Each scene shows the same named points in several views. A view is turned or mirrored, shifted and resized as a whole, has a little noise and may leave points out.

Scene 1
View 1
Z_61: [ 23   1 -21   8 -10 -14  17  -9  13   5  -9  22  11   0 -16  17  -7   1
   6  -3   8  16  -1  -2 -13  -6   6  21 -15  -8  -2 -13  14  -6   5   6
  -4  -4   3 -10  -4  -5   4 -23 -13]
Z_296: [-19   3  -2  -7  -7  11 -10 -18 -23  18 -16 -15  -4  15  20 -12 -17   6
  12  -8  15  -6  17  29  -6   5  21   6   3   2  -9  17   2   6 -10  23
 -13   4  -2  -2   5  -4 -13 -19   7]
Z_949: [  2   3 -12   2  -9   2   2 -13   0  13 -21   6   8   6  -3   5 -13   9
   9  -7  18  10   6  14 -10  -3  18  19 -11  -7  -5  -5  13  -2  -2  12
  -9   1   5 -10   4  -5  -6 -23  -5]
Z_556: [  9   1 -35   6 -26   6   0 -12   3  11  -4   5  12  18   0  14  -8   4
   8   4  -6  -7  13  13 -16  -4  -2  16   1  -7 -12   2  25   6  -6  24
  -9  15  13  -2 -19 -19  -1 -28  -9]
Z_285: [  1   3 -14  -3 -12  -3  -1 -14  -9  11  -3  -1   1  12   7   1 -10   0
  10   1   3   0  11  17  -9   1   6  11   0  -2  -7   7   7   5  -7  19
  -9   4  -1   0  -6  -8  -4 -21  -1]
Z_942: [ 11   3 -34   6 -18  -5  -5  -4  13   2  -4  15  14  13  -9   6  -3   0
   9  -1  -1   8   5  14 -16 -12   4  15  -5 -12 -17  -9  17   5  -4  16
  -8   3  10  -4 -15 -14  -7 -28  -9]
Z_691: [ -1   3 -11  -1  -9   2  -3 -12  -7  11 -11  -1   2   9   6   0 -11   4
  10  -4  11   2  10  20  -9   0  15  12  -4  -3  -8   4   7   1  -5  17
  -8   2   0  -4   1  -6  -6 -21  -1]
Z_668: [ 19   5 -18   7  -6 -22   8  -6  12  -1   2  16   4   1 -10   5  -3  -8
   7   2   3  15  -1   5 -11  -5   2  15  -8 -11  -2  -6   2  -1   4   6
  -3 -10  -4   0  -5  -3   2 -22  -7]
Z_229: [  0   4   7  -5   3 -13   8 -15 -12   7  -7  -4  -6   0   9  -4 -14  -1
  10  -3  17   8   7  13  -2   9  15  12  -8  -1   5  10  -9  -3   3  10
  -4 -11 -14  -3  11   8  -3 -13   1]
Z_212: [  5   3 -14  -1  -6 -11   3 -11  -3   5   3   2   0   8   5   1 -10  -7
  10   1   4   4   6  12  -6   3   6  12  -3  -3  -4   5   1   2  -1  14
  -6  -5  -6   3  -2  -4   0 -19  -3]
Z_470: [  4   1  -7  -3  -8   4  14 -23 -12  20 -22  -1   3   6   2  11 -18  14
   8  -4  18   2  13   4  -7   7  16  20  -8  -1   4   5  12  -9   1  15
  -9   2  -1 -15   7  -3   1 -17  -6]
Z_684: [ 14   4 -29   3 -16 -12   3  -8   6   1   9   7   6  12   0   8  -4  -9
  10   6  -7   1   7  11 -11  -4  -3  13   0  -8 -11   2   5   5  -2  18
  -8   3   0   5 -16 -13   0 -26  -6]
Z_10: [  6   3 -18   0 -11  -7  -4  -9   4   4  -5   4   6   8   0   0  -7  -3
  10  -2   5   5   7  17 -10  -5   9  11  -4  -8 -12  -2   7   4  -4  13
  -9  -2   1   0  -6  -9  -5 -24  -2]
Z_564: [-10   7   2  -6   5 -21 -21   0  -4 -11  12  -5  -8   6  15 -27  -5 -19
  16  -6   7   8   0  31  -1  -4  13  -2  -1  -5 -13   7 -19  14  -7  11
  -6 -19 -16  17   1   2 -15 -18  11]
Z_214: [  1   7  -2  -2   2 -20  -1  -7  -4  -3   6   0  -5   4   7 -11  -6 -12
  13  -1   7   8   3  16  -4   2   8   6  -5  -3  -4   7 -14   4  -2   9
  -6 -15 -16   7   4   4  -3 -16   3]
View 2
Z_229: [-11  -9 -11 -21   0  11  -9   0  -5  25  16 -16  14 -15  -7  10   3   3
   1  19  -4 -15  -2  17   4  19  -5 -13   4  14  15  46 -19  -2  13  -3
   2 -22   2  10 -38  15  -2  15 -13]
Z_556: [ 29   5  -6  15  14  14   1  -2   4 -11 -10  25  25   5   4  -4  -1   2
  -8 -12  25 -22   2   7  24   8  -6 -17  18   2   0 -15 -12 -29   7  16
  -3  -3  22   7  -2 -11  21  27   3]
Z_296: [  6 -15   0 -19  17  16  15 -11 -18  29  22  -2   4  -8 -20  -8 -11   4
  15   4 -12 -32  19  21  23  17  11  -9  24  -7   4  36  11 -18  31   7
 -10 -18  15   5  -6  17   2  10 -19]
Z_691: [  8  -4  -7  -9   7  11   8   0   0  15  10   6  11  -6  -4   3  -2  -1
   4   4   2 -20   1  19  18  11   0 -14   9   7   7  18  -8 -15  14   8
  -9 -16  17   5 -16   5   6  16  -8]
Z_949: [  7  -2 -10 -16   0  10  10  15  14   8   2  14   8 -10   2  14   0  -8
   1   7   7  -7  -5  23  19   9  -1 -11   2  14  13  18 -15 -10   4  -2
 -10 -12  24   2 -17   0   5   8  -9]
Z_668: [  2   6 -18   1  -3   4 -17   2   9  -1   6   1  22   3  12  19  15   1
 -13  11  16   4 -11  16   0   9 -18 -21 -15  30  23  -1 -35  -6  -7   5
   0 -16   9  13 -37  -5   0  25   3]
Z_470: [ -2  -3  -6 -15  -1  20   5  21  15   8  -4  14  18 -24  -4   6  -2  -4
  -2   5   5 -19 -13  11  17  13   1  -8  22   2   4  43 -18 -12   5  -9
   3 -15  18   1 -23   8  17   7 -11]
Z_214: [ -5  -9 -12 -12   5   4 -16 -16 -12  25  27 -22  13   4  -5  10  10   7
  -3  18  -2 -11   6  19  -4  21 -11 -21  -9  22  16  26 -18  -2   8  10
   1 -21  -1  15 -34  13 -15  25  -6]
Z_564: [  0 -13 -10 -15  15  -4 -13 -37 -30  33  44 -31  -1  19 -14   8   5   9
   7  19 -11  -6  25  30  -1  21  -7 -24 -20  26  24  14  -6  -3  20  20
 -10 -23  -9  15 -29  13 -26  29 -10]
Z_61: [  3  10 -19  -2  -7   7  -9  21  23  -8  -9  13  23  -8  20  18  14  -4
 -14   8  20   4 -24  17   5   8 -16 -17  -8  25  14   4 -38  -6 -12  -5
   0 -11  20   7 -33  -9  13  22   2]
Z_10: [ 13   0 -11  -3   8   4  -1  -6   1   5   9   6  13   6   4  10   3   0
  -2   4   9  -9   4  19  11   8  -6 -18  -5  15  13   0 -15 -16   8   9
  -8 -11  16  10 -15   1   3  23  -3]
Z_212: [  4  -2  -7  -8   6   8  -1  -1   0  11  13   1  11  -2  -3   8   4   0
  -1   8   6  -9   0  18  13  14  -4 -17   1  14  14  15 -13 -13  10   3
  -4 -16  13   8 -20   3   3  20  -6]
Z_285: [ 10   0 -10   0  11   9  -4  -7  -4   7  10   4  16   1  -2   4   4   3
  -5   5  12 -17   3  13  12  14  -8 -19   3  10  10   7 -15 -15   7  12
  -3 -14  10  10 -22   1   5  24  -2]
Z_684: [ 18   3  -9  13  13   8 -12 -12  -2  -3   3   9  24  10   6   1  11   6
 -12   1  21 -16   3   7   5  14 -13 -23   3  14   9 -12 -21 -18   1  20
  -1 -10   8  14 -21  -7  10  33   4]
Z_942: [ 21   9 -12   8   5   3   1  -3   8  -8   1  19  13  10  12  12   6  -3
  -9  -2  18  -5   1  19  14   5 -10 -22 -10  20  12 -22 -17 -21  -2  14
 -11  -6  23   6 -10 -15   7  25   2]
View 3
Z_942: [ -2  16  -7   9   5   0   9 -14  10  30   3 -17   8   3   6 -12  -4 -17
  -4  -6   2 -13  -2   1  14  20  -3   3  -4 -20  -6  11  24   4  11  -8
   9  10  -1 -14   2   4  13  -6  -9]
Z_61: [  1  29  19  10  12   9  12 -14   5  17  10  -8  13  10   6 -15  -7 -18
  -7 -13  18 -13 -16   2   6   9 -10  13  -5 -12  -9   2  19  13  22 -16
  15  18  10  -5   1  -1  13   5  -3]
Z_229: [ 11  21   3  -4 -10  -1   7 -14 -12   2  21  16  -3  18  -1 -18  -9   5
  -4   8  11 -12 -12  11   6  -8  -9  14 -20   6  10  -9   3  -7  19 -10
   5   6  -5   6  11  -3  20  -3  20]
Z_668: [  1  19  16   2   0   3   4 -17   1  13   1 -10  14  15   1 -16  -4  -9
  -2  -5  13 -14 -12  10  10   8  -4  18  -7  -8  -5   0  21  11  21 -10
  11  20   5  -4  -4   0  15  -1   2]
Z_556: [ -1  10 -25   6  11   8  11 -10  21  35  13  -8  -7 -12   3 -14   2 -19
  -1  -6   1 -10  -3   2   6  17  -5   3  -4 -25  -7  18  18   1  -5 -12
  12  14  -1 -17  12  -2  11 -10   0]
Z_10: [  3  14  -7   3  -4  -2   7 -13  -2  19   8  -6   3   9   2 -16  -7  -7
  -3   1   1 -14  -3   6  12  11  -6   5 -13  -8   1   3  16  -3  12  -8
   5   5  -5  -7   5   4  18  -6   1]
Z_285: [  5  10 -17   1  -4  -1   6 -10   1  17  17   3  -4   2   0 -15  -2  -4
  -2   4   2 -12  -4   6   7   5  -4   7 -14  -9   7   6  11  -6   5  -9
   6   7  -6  -5  12  -1  17 -11  11]
Z_214: [  6   8   3  -9 -19  -9  -2 -19 -10   4   6   5   4  17  -3 -17  -6   7
   2   7   5 -15  -8  18  11   0  -1  19 -20   4   7  -5  10  -5  17  -4
   3  12  -7   3   3   0  20  -8  16]
Z_564: [  7  -3  -6 -15 -35 -18 -10 -21 -19   6  -4   1   5  24  -4 -18  -8  17
   8  16  -6 -18   5  22  17   4   4  15 -23   8  13  -6  13 -13  18   4
  -6   7 -17   3  -3   6  23 -11  14]
Z_691: [  8  17 -15   2  -4   0   8  -9  -6  19  21   6  -6   6   3 -18  -9  -6
  -4   3   2 -10  -2   1   7   5 -10   2 -15  -7   5   2   8 -10   8 -12
   5   0  -8  -6  13   2  16  -9   9]
Z_684: [  1   5 -10  -2   0   2   2 -15  10  24   3 -11   1  -3  -1 -16   2 -10
   3  -2   8 -14  -8  14  10  15   1  13  -8 -14  -6  11  20   3   4  -7
  11  20  -1 -11   3  -4  15  -8   4]
Z_212: [  6  16  -5   1  -7  -2   8 -14  -3  17  14   0   1  11   2 -16  -6  -6
  -3   2   6 -12  -4   5   8   5  -6   7 -16  -6   5  -1  10  -5  12  -9
   6   6  -4  -2   9   0  17  -7   7]
Z_470: [  9  29  -4  11   8  10  19  -6  -2  12  33  16  -7   6   5 -17  -9 -12
  -9  -2  11  -8 -12  -5  -1  -6 -16   4 -15  -6   4  -3   1  -4  11 -18
  11   2  -1   0  19  -4  14  -3  12]
Z_296: [ 12  10 -33   1 -11  -6   9  -8 -13  15  30  20 -16   6   1 -19  -9   6
  -4  16  -9  -9   2   1   6  -2  -9  -2 -25   0  13   0   0 -24   0 -11
  -2  -9 -19  -1  21   2  20 -14  18]
Z_949: [  9  26  -4  11   4   2  12  -8  -6  20  22   3   2  13   8 -14 -13 -11
  -9  -1   6 -10  -4  -6   7   6 -13  -1 -15  -8   4  -1  11  -4  18 -14
   6  -2  -3  -2  13   3  16  -2   1]
View 4
Z_229: [  3  11   8 -12  -5  -1   5  14  15   2  -6   2  -1  -6  -7  23   8   6
  -4  14  10 -12  37 -11  -5 -15   5  -7  20  -2  17 -16  11   1  -7  15
  19   4   2 -27   8   7   6   2 -19]
Z_10: [ -6   9   7  -4  -1   0   9  -4  16  20   6   7   2  -7  -2   7  15  -2
   8   9 -11 -12  10   8   5 -17   0   5   2   6  14 -13   3  -6   5  10
   4  -4   7 -17   0   5  -2  -8  -7]
Z_470: [ 12  12   7  -6  -2  -1   2  -4  24  -4   4  16  -3 -17 -16   1   9  -7
  -4   7  -3  -3  28   0 -13 -18  -3  -6  10  10  30 -28  20  14  -8  10
   9   6   5 -16  21  -4   2 -10 -24]
Z_949: [  5  12   6  -2   2  -3   0  -5  24  15  12  12   1  -7  -4   1   8  -5
   8   7 -10  -7  16   2  -2  -7  -3  -2  12   9  22 -23  14   3  -1  11
   4   4  13  -7  16   4  -3 -15 -16]
Z_564: [-14   7  10  -7   0   1   5  22   4  34  -8  -9   4   4   5  34  11  18
  10  13   6 -28  26 -12   9 -12  13  -5  12  -7  -3   5  -2 -19  -7  17
  19 -14   0 -36 -24  22  -3   8   0]
Z_212: [ -3  11   8  -7  -2   1   5   1  17  14   5   7   0  -7  -4  12  11   2
   3  11  -7 -12  18   1   0 -17   0   1   6   2  18 -15   8  -2   0  13
   8  -2   6 -19   4   4   0  -5 -10]
Z_214: [-11  12  10 -14  -5   1  10  16  11  13  -5  -2  -2   1  -2  26  10   8
   1  14   9 -18  28  -6   5 -16   6   1  12  -7   9  -6  -2  -9   0  17
  18  -4   2 -29  -6  11   7   3  -9]
Z_556: [ -8   5   5   0   0   6  12 -21  18  15  14  19  -4 -16 -10 -15  19  -8
   8   5 -24  -8  -2  25  -4 -34  -4  12 -22  18  24 -20   2   5   7  -1
  -5  -4   5 -12  -5 -13  -4 -11  -1]
Z_61: [ -2  17   8 -21 -13  -3  16  -8  26  -6  11   8  -5  -3  -4   5  10 -14
   0  10  -7   3   6  19   9 -13 -10  21  12   0  22 -17  -6  -1  23  10
  -3   9  11   1  21  -6  10 -12 -17]
Z_296: [  2   3  11  14  12   3  -7   4  10  27   1  12   4 -16  -9   5  17   7
   6   6  -6 -22  31 -13 -15 -21   9 -23  -2  13  17 -21  30   7 -31   9
  15  -6   4 -33  -8   9  -8  -6 -11]
Z_691: [  1   8   8   1   3   1   2  -2  16  17   6  11   2 -11  -7   5  12   0
   4   7 -10 -13  19   2  -5 -18   0  -4   2  10  18 -19  15   4  -9   7
   8  -3   6 -19   1   5  -3  -6 -11]
Z_942: [-10  10   6  -7  -1   2  11 -14  19  18  17   9   1  -6   2  -5  15  -9
  13   6 -20  -8  -5  21  10 -17  -5  17  -7   9  19 -13  -5  -6  16   5
  -9  -3  12  -3   0  -1  -3 -16  -1]
Z_668: [ -7  19   9 -25 -14  -4  16   4  23   4   1  -4  -1   4   3  18   8  -4
   3  15   1  -6  12   9  15  -8  -2  19  19  -7  12  -7 -14 -15  24  16
   3   4   9  -6  10   6   8  -5 -12]
View 5
Z_61: [  2  10   4   6  10   1  -3   4   0   3   0   5 -22  13   2   4  -6   4
   2  -1 -15  -9  25   2  -4   5  -7  -1  -1 -10 -19   1   1 -12  -3   9
  10  -6 -10   5  -2   9  -9   0  -6]
Z_229: [  0 -13 -17   1   5  -6  -3   6  -7  15  -9  -8 -11  -8  -9   8   5   5
   8   1   2  -7   3  -3  -5  -5  -2   8  -8  -1   5  13 -12  -3 -20   4
  11  14   5   9   0  13   7  10   0]
Z_470: [  2   2   1   5  12   0  -4  11   1  17 -14   6 -25  -9  -7   5   0   9
   9  17   1  -1   6   0   3  -3 -13   9   4 -10  -1   9  -1  -5 -21   6
  10   7  -5  12   1  22   8  -2   2]
Z_564: [ -5 -15 -23  -9  -7  -6 -11   4 -12   2   6 -22   8 -19   1   1   9  -2
   9  -6   6   3   7   5 -20  -8  11   3 -22  11  16   9 -27   9 -15   1
  18  12  23   5  -5   1  -5  22  -3]
Z_942: [ -1  19  11  -1   7   9 -10   6  -2  -3   5  -2 -13  -7   9  -8  -7   4
   9  11  -7  11  23  11 -15  -1  -3  -2  -4  -6 -13  -5  -3  -2  -5   7
  16 -10  -1   4  -4   5 -18  -1  -5]
Z_556: [ -3  20  15  -4  12  18 -11  15  -6  -7  -2  -7 -10 -16  10 -12 -11   2
   9  28   4  17  20   8 -15  -3  -4  -3 -13  -9 -25  -5   6   3 -11   7
  19 -10 -10  12  -5  -2 -15  -1   3]
Z_214: [ -3 -12 -18  -2   1  -5  -6   7  -9   5  -2 -17  -2 -10  -3   6   4   0
   7  -3   1  -4  10   0 -12  -5   5   3 -17   2   1   7 -16   0 -16   4
  15  10  10   8  -4   2  -1  17  -1]
Z_684: [ -3   9   1  -3   9   9  -8  11  -9  -4   0 -12  -7 -11   5  -5  -7   0
   6  11   0   7  17   4 -13  -3  -1  -4 -16  -2 -19  -1   0   2 -10   7
  18  -7  -5  11  -4  -3 -11   4   1]
Z_949: [  4  10   4   5   6   0  -6   5   1  12  -4   4 -19  -7   0   0   0   7
   9  10  -1   4  11   8  -4   0  -8   8   5  -7   6   6  -9  -3 -13   6
  11   3   3   6   0  19  -4   0  -3]
Z_668: [  0   2  -5   1   5  -1  -2   4  -6   0   1  -7 -13   6   1   2  -5   0
   2  -7 -13  -6  22   3 -11   3  -3  -2 -12  -2 -15   1  -5  -7  -2   7
  12  -4  -2   4  -4   4  -9   6  -6]
Z_212: [ -1   2  -3   0   5   1  -9   8  -4   6  -3  -5 -12  -9  -1   1   0   3
   9   7   1   2  11   5 -10  -5  -2   6  -6  -2   0   5 -10   1 -14   6
  14   4   5   8  -2  12  -2   5  -1]
Z_285: [ -3   2   0  -1   8   5  -9  12  -5   6  -6  -7 -10 -18   1  -2  -1   5
  10  17   6  10  10   4 -11  -6  -3   5 -10  -3  -4   5  -4   4 -18   6
  16   2   2  12  -4   7  -4   6   3]
Z_691: [  0   4   1   0   6   4  -9   9  -2  10  -6  -2 -12 -17   0  -2   2   6
  10  17   5   9   6   5 -10  -5  -4   8  -4  -4   3   5  -7   2 -19   5
  15   6   4   9  -1  15  -1   3   0]
Z_296: [ -2  -3  -6  -2   6   4 -13  12  -3  16 -14  -3  -7 -33  -2  -3   8   7
  16  27  18  14  -6   7  -9 -11  -4  15  -3   0  19  10 -14  11 -30   2
  16  15  11  13   1  17   6   6   6]
View 6
Z_949: [ -2 -12  16  40 -23  -5   0  16  18 -17  -2 -10   6   3   7 -28 -10 -11
 -12   2  -4   6   3   6 -13  17 -18  14   1 -11  32 -24  -9  14  -4   9
  -2 -23  -2  26 -25   2   5  13 -21]
Z_470: [ -3  -9   7  39 -26  -5 -20  22  19 -10   2   4   7  14 -13 -34 -16  -8
  -4  11 -19   0   5   7 -17  21  -8  21  -8 -21  22 -30   3   2  13  20
  -7 -29  -8  39 -29  15   4  -1 -19]
Z_691: [ -9 -13   2  28 -11  -7   2   8   8  -9  -3  -2  -2   3   5 -37 -15 -26
  -7  -4  -3  10   7   9  -9  21  -8  14  -9  -6  25 -23 -11  11   9  15
  13 -12   7  24 -28   0   3   4 -10]
Z_10: [ -6 -21  -3  18 -12  -8  19  10   3  -9  -8 -12  -8 -11  13 -24  -8 -17
 -16  -1   5  12  10   8 -10   8 -10  12  -7  -5  33 -13 -21   5  -2   3
   4   0   8  14 -22  -3  -3   7 -10]
Z_285: [ -9 -17  -4  15 -11  -6   7   9   7  -2  -9   0  -9  -4   9 -30 -19 -29
  -8  -2  -5  11  10  11 -12  16   0  12 -14  -8  23 -20 -14   5  17  12
  13   0   9  23 -29   2   3  -7  -7]
Z_564: [ -6  -3 -38  17  29 -15  19 -12 -25   3  10 -18 -28 -18   5 -32 -12 -32
  -1 -16   6  33  26  21  16   8 -12   3 -38 -15  22  13 -12  15 -22  25
  36   8  14  -8 -45 -33  20  16  -2]
Z_556: [-11 -37  20  -1 -35  -4  25  17  17  -7 -24   4  -8  -9  28 -25 -15 -24
 -29   6  -1   2   4   4 -26  13   7  19   7   5  35 -31 -27  -5  31  -8
  -5  16  19  27  -9  17 -18 -19  -7]
Z_684: [-12 -32  -7  -5 -16 -10  26  16   1  -7 -19  -6 -20 -18  17 -16 -13 -13
 -27  10  -5  10  16  11 -17  -5  -2  17 -11 -10  34 -10 -22  -8  11  -5
  -3  18  15  11 -13   7  -9 -12  -7]
Z_229: [ -3   3 -24  34   3 -10 -16  13  -3   0  12  -3 -12  -1 -21 -32 -17 -11
   2   5 -16  15  20  18  -2   6 -11  14 -28 -33  20  -4   8   6  -3  23
   8 -25  -9  20 -38  -2  20   6 -11]
Z_214: [ -5 -12 -33  14   3 -14   3  13 -10   6   5  -7 -26 -14 -11 -25 -14 -12
  -8   8 -12  17  28  21  -4  -3  -6  12 -31 -29  23  -1   0  -1  -4  17
  10  -5  -2   8 -32  -4  11  -2  -7]
Z_668: [  0 -26 -13  17 -15 -12  18  20  -4 -16  -8 -22 -17 -24   1  -9  -2   8
 -25  17  -4  11  20  12 -16 -16 -18  18 -11 -30  38  -2 -11  -3 -16  -5
 -14  -2  -6   5 -18   4  -2  10 -19]
Z_296: [-16   0   2  34   0  -2  -7  -6  13   4   7  11  -1  17   4 -53 -27 -50
  10 -18  -7  16   5  13   0  40   1   5 -22   1  14 -29  -6  19  24  35
  39 -15  17  31 -42 -12  15  -4  -3]
Z_61: [  2 -23   5  25 -32 -11  10  29  10 -21 -11 -19  -8 -15   2  -6  -3  15
 -27  23  -8  -3  14   4 -26 -15 -23  24   2 -29  42 -12 -11  -8 -12 -10
 -33 -12 -14  17 -11  17  -6   7 -24]

In a view up to two points have been moved. Name them for each view, in the order of its rows, or write none.
view 1 | Z_212
view 2 | Z_285
view 3 | none
view 4 | Z_668
view 5 | Z_556
view 6 | Z_214
